Each row is a point on a landscape with many valleys, with its height.
From any point a ball rolls to the lowest of the 2 points nearest to it. It stops when none of these is lower. Distance is the straight distance between rows; heights are no part of it.
K_274: [ 88 137 169 115 116 180 118 154  58 133 126 123  93 122 103 138 139 230
 102 118 131 125 147 121 185 177 130 183 114 167 144 167 124 146 116 138
 138 137 119 118 102  90 138 156 164 114 132 105 133]  h=141
K_857: [183 110 127  92 133 143 120 127 181 160  47 131 142 134 132 134  45 159
 153  88 153 135 169 109 144 139  73 145 156 127 127 127  66 137 139 106
 162  93 192 129  86 114 134  87 123 108 150  79 127]  h=402
K_785: [140  75  75 174 128  82 110 102 132 122 111 170  86 145 140 147 148 119
 134 159 187 131 155 110 120 115 161 195 107 164 133  72 188 135 145 116
 185 125  92 131 135 124  97 124 104 176 148 189 161]  h=677
K_953: [111 108 115 138 124 123  96 104 179 137 103 151 153 141 155 130  90  73
 169 144 110 110 142 128 141 181  49 159 162 147 102 128  69 124 160 121
 164 127 159 149  83  85 183  83 148 157 120  92 117]  h=273
K_917: [150 153 104  94 124 140 166 115 110 171 107 122 103 117  96  86  99 196
 145 116 131 125 152  93  98 152 119  69 110 154 147 115 126 115 145 112
  62 107 149 111 135 175 169  94 144 106 148 136 162]  h=343
K_151: [104 187 105  88 113 157 176 101  96 159 154 115 105 104 110  85 111 191
 133 132 113 117 137 109  85 178  83  65 109 159 179 111 125  95 118 118
  72 127 141 121 120 152 150 110 186  94 115 149 153]  h=379
K_527: [147 157 122 135 132 106 124 133 134 151 109  89 108  97 154 119  89 103
 189 107 107 120 167 140  80  75 153 155  56 134 151 147 135 147  84 127
 175 141 124 155 123 121 146 120  80 101 103 130  83]  h=384
K_760: [114 145 124 145 102 130 136  73 123 170 135 137 135 169 109  92 167 104
 104 194 108 138 130 124  91 194  67  99 179 146 103 108  81  94 193 130
 127 176 158 132 150 138 136  88 156 150 122 143 111]  h=565
K_108: [117 101 113 168 118 127 132 127  65 165 144 108 130 168 107 139 147 170
 127  73 131 127 119  83 163 192 182 128 126 160 122 127 187 123 121 166
 134 112 141  83 167  89 118 182 143 117 169 121 150]  h=94
K_255: [138  91 104 131 175 138 116 142 152 140 124  91 170 111 107 117 117 117
 102 117 118 138  82  85 211 137 111  76 171 160 113 202  75 163 144 146
  95 166 181 117 117  94 148 129 171 141 168  83 128]  h=717
K_776: [177  99 157 140 127  84 109 104 145 103  98 120 122 164 133 121 175 140
 103  88 141 162 139 171  84  69 132 142 117 123  91 108 120 157 170 114
 149 153 105 132 170 136 119  88 111 125 146 108  96]  h=216
K_162: [116 165 115 101 185 172 141 155 159 128 135 111 160 133 141 137  72 123
 137 149  94 121 123 147 157 104 120  84 114 101 146 186  85 135 118 124
 135 157 159 152  74 115 126 120 141 103 132 117  59]  h=498
K_480: [128 110 121  99 105 162  99 160 149 130  99 149  91  90 127 157 115 178
  81 167 160 143 147 122 197 160  85 179 145 166 140 172  59 133 147 124
 153  99 166 142  40 110 173 101 166 145 129  79 150]  h=340
K_943: [161 125 132 109 139  73 146 136 155 141 101 119 134 121 126 105 148  44
 146  94  93 111  96 144  59 101 131 135 186 110  92 112 124 119 144 132
 105 124 133 131 140 172 154 100  88 127 124 119 142]  h=454
K_123: [124 161 139  88 111 127 147 175 150 105 129 160 116 102 139 141 178  94
 156 103 137 122 127 150 110  65 118 197 126  94 145 127  81 128  66 123
 163 102  89 150  73 159 127 106 131 128 105 115 152]  h=249
K_817: [122 166 126 126  84 111 140  66 119 144  97 144  83 146 130 127 125 103
 173 176 131 113 160 101  77 159  95 171 140 175 153  94 145  95 146  93
 113 111 156 164 114 169 194  80 120 144  96 152 136]  h=412
K_265: [156 118 122 140 164 149 122 118 127 119 150 101 113 165 132 141 143 157
  68 165 138 156 112 159 151 106 123 130 101 150 129 169 122 149 172 151
 138 195 139 176 140  98 150 126 170 125 152 116  73]  h=563
K_501: [166 123 183 140 173 134 139 131 106  94 165  62 105 155 139 135 159 133
  76 159 108 153 118 127 133 118 136 102 126 140 105 195 143 171 145 146
 104 206 114 179 196 110 127 139 137 112 151 110  67]  h=537
K_643: [152  43 101 158 161 114 100 127 174  96 107 168 161 158 181 171 100 120
 129 132 159 144 136 216 134  60 103 155 121  95 124 106 114 164 201 129
 169 144  92 123 117  97 105 129  99 142 131 132 108]  h=69
K_908: [ 85 138 125 102 132 186 131 131 126 143 123 141 167 141 105 129  81 180
 115 131 130 131 137 112 168 170 111  82 163 124 142 110  93 119 132 111
 122  89 159  83 106 128  95 136 164  97 137 127 135]  h=157
K_419: [ 89 150 111  97 128 189 160 142 128 139 129 175 139 124 101 149  95 162
 104 171 137 117 119 104 170 195 106 105 175 167 163 111  83 105 133 106
 125  94 156  86  94 152 110 116 170 127 151 139 175]  h=211
K_113: [150 113 104 117  98 150 128 114 136 180  73 124 116 131 131 133  29 196
 163 135 160 135 199  84 155 150 110 137 110 142 142 105  95 139 129 107
 188  72 174 128  83 120 114 108 122  85 137 126 119]  h=346
K_248: [147 108  97 131 173 147 108 146 156 134  90 117 133 102 125 150 110 118
 159 140 114  92 109  79 215 188 145 179 167 165 145 170 143 102 118  97
  94  87 144 125  59 113 171 126 165 135 124  80 171]  h=679
K_250: [132 143 168 127 106 145 151 132  95 117 177 116 129 105 109 102 128 170
 111  85 118 126 128 106 101 118 156  34  85 131 120 131 190 126 116 138
  24 144 119 122 201 140 126 157  96 113 145 149 121]  h=261
K_512: [ 91  65 105 196 168 114  92 124 142 141 134 102 117 145 147 137 150  71
 151 149 104 126 104 162 159 170 144 179 119 135 112 172 172 124 134 159
 171 158  95 156 111  66 163 157 162 160 123 117 134]  h=748
K_751: [ 92  98 139 125 124 158 124 163 136  77 146 208 139 144 132 174 156  96
  88 172 137 133 102 156 171 123 129 147 167 111 115  97  94 143 150 131
 189 127 113 115  97 142  97 122 138 180 128 146 167]  h=83
K_694: [159 131 123  94 106 130 121 112 170 137  85 151 137 146 118 130 154 138
  74 109 142 146 113 161 116 144  71 141 162 123 118 116  20 138 165 136
 153 141 169 142 135 132 141  69 157 131 142  65 120]  h=490
K_518: [164 159 139 121 121  98 126 145 155 114 161 115 111  95 173 119 135  90
 152 105 113 118 175 156  67  39 139 182  48 110 151 140 149 154  77 109
 161 149  89 167 133 130 133 113  59 121 112 132  55]  h=414
K_433: [110 123 183 121 181 138 135 196 100  97 142  91 150  83 122 135 147  97
  95 109  67 128  81 130 148 118 138 104 171 103  93 193 101 169 135 135
  84 163  81 126 134 141 125 148 134 111 124  83 141]  h=245
K_620: [131 145 156 110 117 136 183 144  78 131 156  74 123 105 132 129 133 147
 109  85  89 137 105  92 103 170 139  44 130 124 126 150 167 151 106 160
  46 179 112 114 192 130 124 181 134  74 121 123 114]  h=294
K_287: [119  68  83 177 141 137 106 108 143 128 132 161 172 173 134 152 114 130
 140 134 155 147 127 147 159 156 141  84 135 120 110  74 149 123 172 140
 175 114 127  93 153  90  76 160 133 140 152 144 141]  h=220
K_339: [164 102 108 139 158  93 120 167 154  86 119 113 107 103 138 132 186 137
 121  90 167 133 102 173 152  67 203 169 107 101 131 153 155 148  92 146
 163 136  85 138 124 100 103 158 133 125 154 112 146]  h=499
K_534: [108 179 194 115 118 166 131 135 108  90 197 142 132 150 142 126 193 115
  82 171 106 131 120 151 118 112  86 179 129 125 118 133  99 126 109 129
 134 163  97 168 119 146  87 117 154 131 101 121  97]  h=296
K_409: [159 109  95 125 163 154 126 128 138 146 120 139 157 178 157 148  75 177
 141 150 135 166 166 147 157 102 150  63  82 108 142 123 146 138 165 121
 174 149 149 131 123 113  97 123  89 127 152 158  59]  h=427
K_19: [163 116  95 121 105 141 128 117 126 158  94 144 123 154 151 151  70 191
 151 143 157 152 199 117 131 109 111 112  67 126 156  88 127 153 149 124
 203 132 158 140 119 113  86 109 103 113 145 157  85]  h=391
K_634: [127 133 131 112 125 156 126 130 106 152 113  98 156 130 102 118  83 193
 137  76 140 135 136 107 162 141 160 106 134  93 139 111 116 134  98 126
 120  64 142  85 139 119  80 167 164  68 141 109 139]  h=100
K_10: [162 121  50 121 160  92 154 133 181 154 116 171  75 175 130 140 155  97
  95 184 171 131 122 144 125 118 152 151 120 160 171 116 143 133 156 121
 151 158 156 141 121 144 135  99 129 181 172 158  97]  h=624
K_500: [110 112 189 167 132 110  98 155 118 122 167 114  93 107 135  93 147  77
 126 141  92 114 140 138  91  86 194 151  76 142 114 149 205 149 107 118
 114 141  78 123 156 145 142 142  76 152 112 164 108]  h=782
K_195: [108 140 146 125  90 115 140 138 114  94 146 195 108  98 117 131 175 102
 120 138 184  96 115 100 103 100 131 166 135 124 129  66 157 122 105 107
  86  80 104 118 130 181 123 117 109 191 132 174 214]  h=337
K_491: [130 166 163 121  66 102 129  70  88 119 163  70 134 109 137 120 157 127
 107 106  83 145 139 128  75 162  89 108 129  96 111 110 129 120 110 163
  92 177 121 155 179 131 117 145 154  97  66 117  56]  h=524
K_732: [144 167 137  95 122 146 151 106 155  75 180 149 153 163 160 151 178 115
 102 129 124 138 117 182  99  92  98 146 115 102 124  99  92 113 107 135
 146 166 117 168 143 131  91  89 156 129 116 116  65]  h=239
K_721: [157 119 187 144 153 111 136 135 128 117 145  73 105 157 124  93 166  70
  93 150  84 141 117 130  87 112 133  87 144 129  83 165 120 166 159 122
 100 197 103 149 162 161 133 119 111 116 127 125  76]  h=513
K_141: [109 113 152 169 121 104 108 100 133 131 138 127 111 185 112 109 178  51
 108 206  99 128 109 132  98 170  96 173 178 157  86 121 122 111 174 125
 141 147 112 133 128 156 143 100 141 165 114 141 136]  h=597
K_421: [133  56  94 142 149 121  97 125 188 119  98 177 142 160 160 146  89  95
 130 146 153 141 138 157 149 127  68 148 141 130 119 116  91 142 201 118
 190 128 150 144  96  99 148  93 125 178 141 117 129]  h=184
K_438: [118 118 172 105  97 113  92 114  85 139  83 131 153 110 103 102 106 179
 125  90 116 159 159 122 107 115 126  94 136 111  86  92 100 146 191 116
 115  92 141  90 157 168 129 104  87 109 122 132 139]  h=310
K_490: [124  60  73 189 140 121  84 132 158 143 116 135 106 141 153 151 107 137
 146 152 164 135 135 138 199 181 113 179  96 153 137 151 130 117 145 142
 189 111 128 150  92  51 175 156 179 153 141 110 142]  h=724
K_137: [182 158 102 120 125 106 159 110 165 105 151 157 137 123 153  98 165 135
 127  88 170 117 141 140  69  61 157  64  94 101 125  81 159 113 112 118
  98 163 139 132 165 122  88 117  82 133 167 176 101]  h=178
K_516: [150 127  73 125 142 135 179 100 196 171 112 154 185 167 128 111  84  77
 179 121 145 134 117 121 131 135 112  62 201  73 125 109 104  88 119 112
 148 103 194  98 133 100  99 120 124 118 134 153 135]  h=276
K_240: [115 116 198 153 101 109  90 135 109 124 149 129 100 109 106  80 143 119
 112 120 137 121 147 119  82  73 169 137  75 154  98 125 190 149 125 101
  80 112  94 113 161 167 144 120  70 161 124 167 139]  h=792
K_767: [ 89 137 167 126 131 133 136 167  86 128 157  88  79  68 148 115 129  87
 139 112  83 102 107 145  99 147 128 148 102 130 122 163 166 131  55 130
  88 156  65 141 107 155 157 156 141  92  70 124 159]  h=416
K_460: [143 136  47 128 188 124 167 156 176 151 144 163 118 174 129 131 153  98
 106 154 154 117  86 154 136 119 187  69 130 147 160 135 153 111 121 131
 132 161 156 117 122 134 113 146 119 157 191 150 108]  h=651
K_954: [137 157 138 128  95  81 136 104 123  85 123 175 114  99 132 125 129  74
 171 139 148  93 109 113  86 105 119 169 149 119 157  70 155 108 132 110
  76  67 117 134 133 176 152 108  75 162  81 163 226]  h=376
K_939: [ 60 146 170 119 140 155 102 126  81 133 122 104 144  85 121 118  89 143
 154 145  70 130 162 140 116 134 116 130 118 144 121 157 109 143 154 105
 127 118  97 128  91 150 161 101 122  91  96 128 112]  h=381
K_602: [111 122 129 107 194 148 119 203 116 142 126 155 128 125 105 118  86 149
 111 138 121 127 119 120 164  95 172  80 125 136 130 154 136 153 144 109
  93 116 122  97 101 178 134 141  90 143 178 141 143]  h=241
K_531: [ 91 140 149 116 199 157 130 188 104 119 159 123 141 106 105 113  98 112
 111 136  76 126  89 128 142 119 149  70 147 137 110 184 138 138 146 113
  77 148 101 101 118 148 130 155 108 124 149 130 143]  h=286
K_703: [ 90 109 106 156 102  85 117 104 118 159 117 100 170  91 128 124 133  89
 130 147  79 100  92  95 135 220  59 139 217 131  88 106 102  97 129 168
 104 138 128 118 106 108 160 148 175 159  93  85 118]  h=423
K_553: [139 107 143 167 135 109 105 100 142 121 132 118  69 213 111 109 193 104
  76 187 148 136 129 139  97 120 102 191  96 179 118 147 150 133 150 116
 153 160 107 132 126 151 128 104 155 174 137 158 101]  h=628
K_736: [163 100 172 105 108 115  89 124 110 109  81 137 136 131 121 131 155 182
 104  70 147 152 149 151 110  85 126 129 122 105  88  89  90 161 154 120
 159 114 127 121 157 151 106 104  97 121 139  93 121]  h=264
K_747: [137 140  76 132 183 120 158 143 155 160 138 127 146 125 119 102  44  80
 194 141 127 107  96 102 124 121 166  86 156 102 161 115 169  94 108 102
  75  60 142  91 113 150 125 158  87 111 128 157 177]  h=630
K_707: [110 134 114 103 103 178 131 130 161 127 105 160 101  98 123 172 104 166
  95 173 145 105 144 110 202 214  81 176 174 180 157 125  45 111 131 101
 135  86 159 124  66 122 143 101 179 140 132  88 171]  h=283
K_847: [ 96 151 124 139  75 107 145  65 110 127 122 151 122 139 132 118 101 106
 181 140 135 142 172 118  91 120 115 114 115 128 156  86 136 108 154 124
 153 120 162 139 144 144 137 103  99 148  94 201 138]  h=368
K_124: [146 111 144 116 130 157 108 150 126 133 108 108  83  88  97 125 149 160
  70 158 152 147 118 115 180 137 101 181 159 171 127 210  60 140 154 129
 130 132 160 160  76 119 199 101 172 138 139  62 141]  h=386
K_445: [135 103 103 177  98 100 108 108 102 162 125  90 164 143 107 125 112 168
 144  63 141 130 122  93 160 180 173 122 148 102 124  98 156 132  99 166
 144  69 137  73 173  79  93 195 158  94 149 117 140]  h=48
K_556: [134 120 180 107 146 134 110 166 128  71 129  95 174  89 135 153 150 129
 129  80  77 132 106 171 154  91 161 131 140  64  90 160  89 154 101 151
 127 113  88 126 139 124 113 144 122  94 114  79 118]  h=189
K_310: [122 191 101 105  90 141 167  88 114 140 166 131 167 137 113 119 152 163
 115 111 113 137 121 127 119 176 112  24 156  85 150 116 131  75 106 160
  71 144 167  99 179 124  86 182 152 106  95 154 106]  h=353
K_317: [109 154 143 137  97  84 157 120 158 106 171 148 115  92 149 101 146  46
 131  89 133  96 118 146  44  71 118 103 104  91 140  92 152 110  91 134
  68 128 129 154 135 153 110 125  80 125  73 162 138]  h=577
K_710: [152 122 141 111 104 129 125  94 150 162  90 159 118 181 109 105 159 138
  86 155 141 156 151 130  95 153  89 117 165 146  95 105  78 120 201 114
 138 159 170 139 141 159 148  51 134 152 144 125 117]  h=532
K_569: [103 124 133 163  92 138  80 100 113 115 126 114 137 119 152 148 146 148
 174 115 128 135 154 155 136 147 141 180  78 106 131 114 138 125  91 157
 190 107  92 136 143  73 107 153 149 121 101 115 123]  h=248
K_171: [137 117  72 124 167 165 143 184 161 142 136 156 134 149 120 156 136 133
  67 150 162 124  57 141 200 124 154 108 146 142 165 167 111 112 123 148
 148 133 179 120 101 107 110 149 157 140 185 119 135]  h=678
K_923: [124 151 141 142  69  81 113  67 125 123  93 125 142 108 139 124 112 106
 181  90 125 138 148 128  73 103  97 165 137 107 136  88 109 111 129 146
 178  92 149 126 163 116 129 113  92 108  81 149 155]  h=326
K_680: [123 136 113 141 139 156 163 119  87 131 196 128 144 193 126 139 150 164
 113 102 121 138 102 123 145 170 173  72 115 158 123 132 205 101 119 160
 113 168 140 106 187  84  92 189 115 123 161 139 100]  h=148
K_994: [116 167 119  92 189 151 161 174 142 129 127  95 122  99 141 128  93  93
 137 123  82 107 108 151 119 101 115 115 116 110 145 181  80 134  97 117
 114 149 137 158  72 153 150 115 147  87 112  96  92]  h=531
K_546: [ 90 135 174 151  79  94 109  96  95 137 141 121  92  94 105  77 130 127
 126 128 143 115 154  94  74 110 120 136  73 156 135 120 190 115 126 106
  49  93 112 138 157 167 161 112  92 152 102 163 177]  h=803
K_212: [153 132 107 150 142 119 107 140 125 158 100  70 133 101 143 108  61 136
 183 108 117 113 163 109 131  83 197 138  70 134 139 147 145 149 102 125
 182 111 126 121 145 105 125 141  71  88 125 138 118]  h=352
K_16: [ 97  99 167 135 112 148  79 131 124  80 147 183 180 154 139 157 159 114
  97 148 117 144 115 175 153 136  95 134 159  92  79  88  67 145 173 143
 173 128  94 118 127 111 105 123 147 157 114 114 133]  h=164
K_650: [136 110  78 144 125  90 158  96 133 176 116  85 185 102 118 131 111  89
 149 128  91 106  82  56 154 223 109  90 211 143 114 122 156  79 133 148
  60 119 158  92 115 136 154 153 160 138 119 106 138]  h=377
K_275: [140  94 115 147 158  94 152 157 120 134 108  58  74 123 148 145 172  72
 125  89 130 114  93 119 119 149 182 125 126 135 112 171 177 160  65 171
 122 168 104 158 154 118 150 166 155 103 134  96 137]  h=549
K_261: [131 172 194 112 138 155 139 176  99 112 171 125  92 132 115 107 192 129
  63 166 120 120 104 146 136  86  99 181 113 142 132 180 109 147 106 119
 107 173  97 156 103 161 114 131 155 138 128 121 126]  h=338
K_76: [166 127  69 134 124 114 159 100 150 114 130 177 134 156 150 124 134 136
 131 114 191 134 144 120  94  79 153  75 109 121 140  58 164 120 135 121
 158 147 138 104 158 124  60 130  87 145 155 202 133]  h=126
K_377: [112 176 154 101  80 122 149  98 113 116 167 120 122 105 129 113 179 104
 104  93 125 114 124 125  58 117  97 104 104 107 122  97 128 102  97 126
  64 143 135 155 153 159 117 129 151 112  86 139 124]  h=550
K_517: [108 135 202 121 126 147 141 169  82 118 158  82  56 103 122  96 175 117
 110 129 109 119 113 129 114 123 104 181 102 139 124 200 145 158  59 119
  89 169  51 146  97 160 156 143 136 115  96 103 159]  h=383
K_639: [ 90 129 114 127 162 129 147 136  92 150 135  93 140  99 103 109 105 109
 130 134  73 118  94  90 133 187 115  83 176 155 113 155 151 108 152 124
  72 135 122 100 124 150 156 138 144 118 132 117 157]  h=332
K_314: [156  91 144 128 134 126 106 154 139 124 104  86  63 104 108 126 181 131
 118 138 161 161 114 135 158 107 146 203 139 119 133 219 116 140 114 147
 160 135 108 168  76 119 215 121 151 143 120  77 141]  h=433
K_245: [109 111 139 161  93 121 105  98 106 115 136 155  89 163 132 135 188 135
  95 158 186 130 167 103 104 120 120 190  66 163 122 100 196 126 127  92
 169 133  96 132 139 125 105 120 142 185 145 187 113]  h=655
K_629: [170 146 101  80 124 107 138 185 139 138  97 186  96 101 121 143  86 125
 151 143 156 101 143 109 121  78 125 169 114 114 154  91 123 171 114  99
 138  88 126 110  96 174 123 105  63 144 154 154 165]  h=240
K_624: [161  93 114 128 133  96  97 158 153 122  94 116  82 100 129 138 172 153
 150 112 178 158 128 147 165  88 167 205 102 101 139 166 130 136 101 143
 191 120  95 147  79 106 151 138 119 141 138  97 148]  h=469
K_876: [160 136 128 113 127 114 149 115 108 169  88  91  72 140  96  92 133 152
 135 108 149 122 155  85  83 129 152 109 100 171 121 139 137 150 127 119
  78 139 138 158 157 177 186  91 132 123 154 113 129]  h=303
K_730: [159  99  50 162 153 113 138 103 176 147 123 134  97 190 137 164 145 140
 111 144 178 147 128 177 126 100 136 151  78 158 157 133 140 124 167 136
 142 177 129 161 132  97 130 112 179 138 149 140  77]  h=594
K_850: [163 138 108  98 176 156 139 134 176 124 123 134 171 170 161 158  67 148
 139 145 119 145 149 175 157  82 117  77 109  78 142 150  95 131 139 122
 163 158 166 149 101  98 120 110 117 115 144 137  46]  h=463
K_631: [126 109 123 102 159 115 112 190 131 119 108 186 119 122 132 144 125 115
 122 150 146 123 123 134 156  91 160 139 138 117 124 114 127 150 135 111
 149  91 124 111  92 169 108 122  89 162 154 148 159]  h=177
K_235: [116 185 107 106  85 158 174  78 132  87 186 171 165 147 132 142 147 127
 140 132 136 134 135 135 110 137 118  37 131  88 152  97 141  78 100 144
 115 141 165 124 171 119  75 155 136 134  93 184 109]  h=382
K_459: [166 149 141  97 130  90 134 133 134 124  94 147 129 105 116 104 127  84
 146 121 110 107  97 130  71 119 124 140 173 126 121  91 140 113 170 103
  50  84 120 123 130 198 177  85  91 141 107 112 191]  h=417
K_190: [148 169 146  81 104 146 139 133 136  74 168 144 171 100 170 158  96 158
 151 118 143 123 156 133 129  58 139 117  76  75 132  83 132 126  81 113
 151 106 126 132 153 129  55 120  80 111 120 169  87]  h=101
K_623: [102 114 182 128 141 177  93 154  71 105 130 103 150 121 115 142 119 207
 102 109 102 133 135 131 203 156 141 139 128 124 115 175 123 165 142 155
 135 134 114 116 132  84 132 165 140 114 136  90 125]  h=87
K_24: [132 120 169 118 148 155  98 138 108  99 134  86 176 128 132 147 100 188
 122  87 100 141 134 140 189 134 168 105 119  92 108 142 126 159 116 156
 125 110 124 110 173  94 102 164 130  95 148  95  99]  h=133
K_950: [ 99 126 106 103 118 144 148 100 167 157 112 132 200 125 101 107  65 109
 159 121 121 127 112 108 146 165  88  90 212  74 134 101  77  96 107 100
 112  76 176  82 110 103 104 127 170 104 111 119 137]  h=221
K_67: [114 148 110 133 142  94 154 145 172 114 156 155 120  93 125  95  81  69
 173 113 112 109  91 148  78  76 149  63 125  92 156 100 156 112 104 136
  58  96 132 108 132 149 109 149  55 122  90 178 172]  h=604
K_981: [122 147 166 135 114 135 113  87 109 121 148  86 160 134 130 122 138 119
 117 140  71 136 138 158 110 163  73 126 140 105  94 135  76 144 152 154
 140 178 111 165 142 104 149 123 157 107 101  69  61]  h=493
K_400: [ 99  94 160 174 150 111  90 139 128 119 150 109  96 136 145 113 177  70
 143 154  94 135 130 165 116 119 175 192 102 127 113 167 178 137 107 136
 161 154  65 144 112 117 138 146 114 151  98 149 115]  h=768
K_915: [112 160 128 128 107 145 136 118 133 105 162 144 171 111 149 125  48 129
 178 143 143 127 150 126 132  67 164  80  90  87 161  99 154 119  98 115
 151  96 140 106 152 116  63 163  64 102  94 199 125]  h=151
K_23: [ 79 142 133 134  93 154 109 132  98 129 116 147 108 119 126 156 142 170
 149 132 141 123 149 114 156 171 130 183 112 143 148 109 124 116  81 141
 174  98 122 126 109 103 125 142 168 127 122 134 151]  h=202
K_600: [173 133 108  87 119 144 135 131 181 149  54 129 133 127 105 134 100 163
 114  84 154 128 126 126 143 159  94 136 162 119 130 115  39 125 130 120
 134  90 193 124 115 131 134  91 160 113 146  61 141]  h=446
K_234: [116 133 145 160  61  80  86  56 111 104 133 103 146 100 146 128 179 119
 146  77 141 146 152 141  73 108 123 176  88 102 120  86 147 112 109 147
 166 114  95 135 184  85 103 133 123 123  82 126 122]  h=287
K_987: [ 99 169 118 136 140 178 167 125  77 161 180 147 131 177 108 119 150 145
  99 163 116 125 105 120 141 181 126  79 146 180 136 144 153  95 139 138
 116 193 153 115 152 110  98 170 134 131 150 149 123]  h=197
K_115: [ 85 152 150 134  73  95 112  85  68 122 126 131 114  79 104 100 123 186
 137  97 155 124 154  79 103 141 112 137  80 146 161  90 169 108 123 116
  66  63 128 116 159 150 140 134 118 132 104 153 206]  h=814
K_700: [ 63 130 182 136  96 109  86  97  67 138 110 106 160  95 102 100  95 147
 140 137  77 149 166 122 116 141 124 111 132 144 113 124 127 134 187 124
 110 100 126 103 148 154 150 106 100 112  86 144 135]  h=345
K_81: [119 117 137 145 114 106 118 118 131 147 119  86 184 106 119 121 141 100
 115 120  81 126 106 121 121 171  75 105 176 108  75 132  63 146 151 163
 121 165 123 128 129 104 149 129 168 139 118  71  83]  h=462
K_80: [167 139 155 103 132 134 138 137 122 105 159 141 146 132 125 116 139 179
 118 103 118 139 135 140 115  91 180  15 105 115 100 110 155 112 129 125
  71 155 127 115 194 141 103 147  76 119 157 155  95]  h=229
K_407: [145 103 152 139 132  71 149 138 137 132 114  84 136 122 125 102 158  55
 119 103  78 142 103 129  63 113 152  73 164 112  70 134 142 145 152 144
  94 168 112 128 167 163 144 125  98 118 115 125  90]  h=488
K_209: [114 151 117 114 136 150 149 179  85 161 124 105  74 117 104 148 114 195
 100 152 138 122 138 107 177 135 137 150  82 179 175 205 141 148 115 137
 130 143 140 155  90 121 164 143 169 112 162 124 113]  h=200
K_319: [ 67 177 163 103 107 175 152 152  74 110 187 181 129 138 110 126 152 150
  91 145 134 114  92 119 124 132 121 100 125 149 132 114 158 105 120 118
  80 143 120 102 147 144  91 161 123 146 136 172 159]  h=250
K_548: [146 103  81 161 142 138 107 122 163 145 101 113 111 130 136 158 126 132
 151 140 139 102 131  87 208 213 142 184 149 174 134 160 130 100 112 136
 141  88 163 151  83  76 174 135 175 141 142  75 160]  h=699
K_73: [121 166 129 120 107 132 179 115  75 145 167  89 173 112 110 117 123 172
 108 109  74 144 118 108 129 190 117  27 183 105 128 143 143 107 132 171
  58 167 136  84 180 119 105 196 134 103  99 137  87]  h=325
K_244: [147  86 137 166 135  98 103  91 163  92 125 146 141 171 160 137 152 116
 128 113 144 158 152 203  81  63 120 181 111 120 114  98 136 143 178 116
 153 157  73 132 160 115 100  96 104 130 121 139  88]  h=162
K_469: [ 95 164 157 112  99 156 150 164 122  97 197 189 120 127 127 139 187 111
  71 142 172  90 105 116 106  92 130 136 101 122 129  95 160 126  84 106
  90 138 105 126 131 148  94 140 124 180 159 171 138]  h=292
K_194: [111  99 113 165 166 132  97 137 127 160  96  68 132 119 126 131  66 136
 170 123 107 128 169 105 179 133 164 136  89 155 140 194 138 157 117 133
 168 113 144 142  89  90 172 129 127 108 138 107 101]  h=309
K_298: [143 118  90 117 197 134 125 154 150 145 100 118 154 112 126 123  60  83
 192 133 114  88 103  84 177 142 160 148 166 121 141 148 156 102 103  86
 100  64 143 109  79 138 140 133 125 119 131 114 173]  h=654
K_302: [155 147  98  99 102 125 146 130 122 146  93 151 118 109 128 135  39 156
 172 144 164 110 155  76 129 104 120 153 118 120 162  83 120 134 103  96
 157  60 150 112 104 154 107 123  87 103 122 175 179]  h=293
K_331: [130  91  82 135 170 168 131 152 164 156 140 131 165 154  99 134 118 128
  87 119 146 122  66 100 224 165 138  98 172 156 138 174 109 114 122 141
 118 123 193 102 106  93 115 154 166 136 180  92 149]  h=697
K_184: [ 56 144 150 120 126 134 116 138  82 132 141 102 102  64 136 118 105 112
 178 147  74 106 139 140 101 147 118 167 108 142 153 146 144 112  93 112
 121 101  85 133  83 152 170 121 134 103  75 141 164]  h=419
K_885: [155  94 114 149 166  89 143 141 155  88 137 107 102 137 143 136 211 102
  94  95 138 121  86 173 119  92 193 145 120 127 117 149 178 141  99 147
 124 164  92 142 159 109  98 153 161 126 160 105 122]  h=522
K_397: [148 109  76 149 123 115 143 100 138 127 142 157 155 165 129 129 129 138
 141 111 185 129 117 113 133 111 173  75 137 124 129  61 167 107 128 137
 161  99 148  85 157 114  48 162 109 125 164 170 160]  h=171
K_5: [154 150 137  90 112 119 125 131 140 122  80 143  93  91 129 143 170 117
 174 111 134 117 124 122 112 133 112 218 166 119 141 128  90  97  97 102
 135  78  96 142  85 171 174  87 122 119  92  56 184]  h=319
K_605: [133 128 109 131 182 117 134 159 114 164 103  84  75 126 114 121 106 120
 141 144 119 115 143  94 134 134 164 132 106 172 148 183 154 151 126 128
 111 141 137 164 107 156 198 123 133 132 154 106 114]  h=256
K_695: [101  86 119 158 133 138  86 111 119 103 159 165 196 178 136 157 139 143
  94 151 123 150 105 168 159 169 111  83 149 112  85  88 134 120 192 153
 144 151  93  92 180  82  90 169 135 154 151 125 108]  h=232
K_852: [145 160 120  99 100 135 149 135 151  75 140 167 141 126 160 180 159 129
 129 116 162 129 141 156 119  71 110 167  91  93 148  89 104 141  94 123
 190 126 113 150 109 125  81 102 135 136 129 137  97]  h=173
K_272: [151 139 145 126 101 110 106 102 128 138  76 143  67 145 126 141 150 116
 160 158 131 123 159 108 106 144 109 214 149 163 132 127 128 102 132 102
 151  99 118 157 102 157 192  77 116 144 101  97 134]  h=375
K_952: [137 103 101 168  92 114 115  75 156 111  97 151 159 137 157 150  67  96
 188 117 149 133 143 146 101 118  91 172 143  97 125  69 103 132 139 143
 230  98 118 114 147  76 112 127 109 116  99 162 160]  h=372

Where does a ball stop that starts at each point below?
K_939 -> K_643
K_245 -> K_113
K_310 -> K_76
K_171 -> K_445
K_317 -> K_631
K_546 -> K_631
K_943 -> K_445
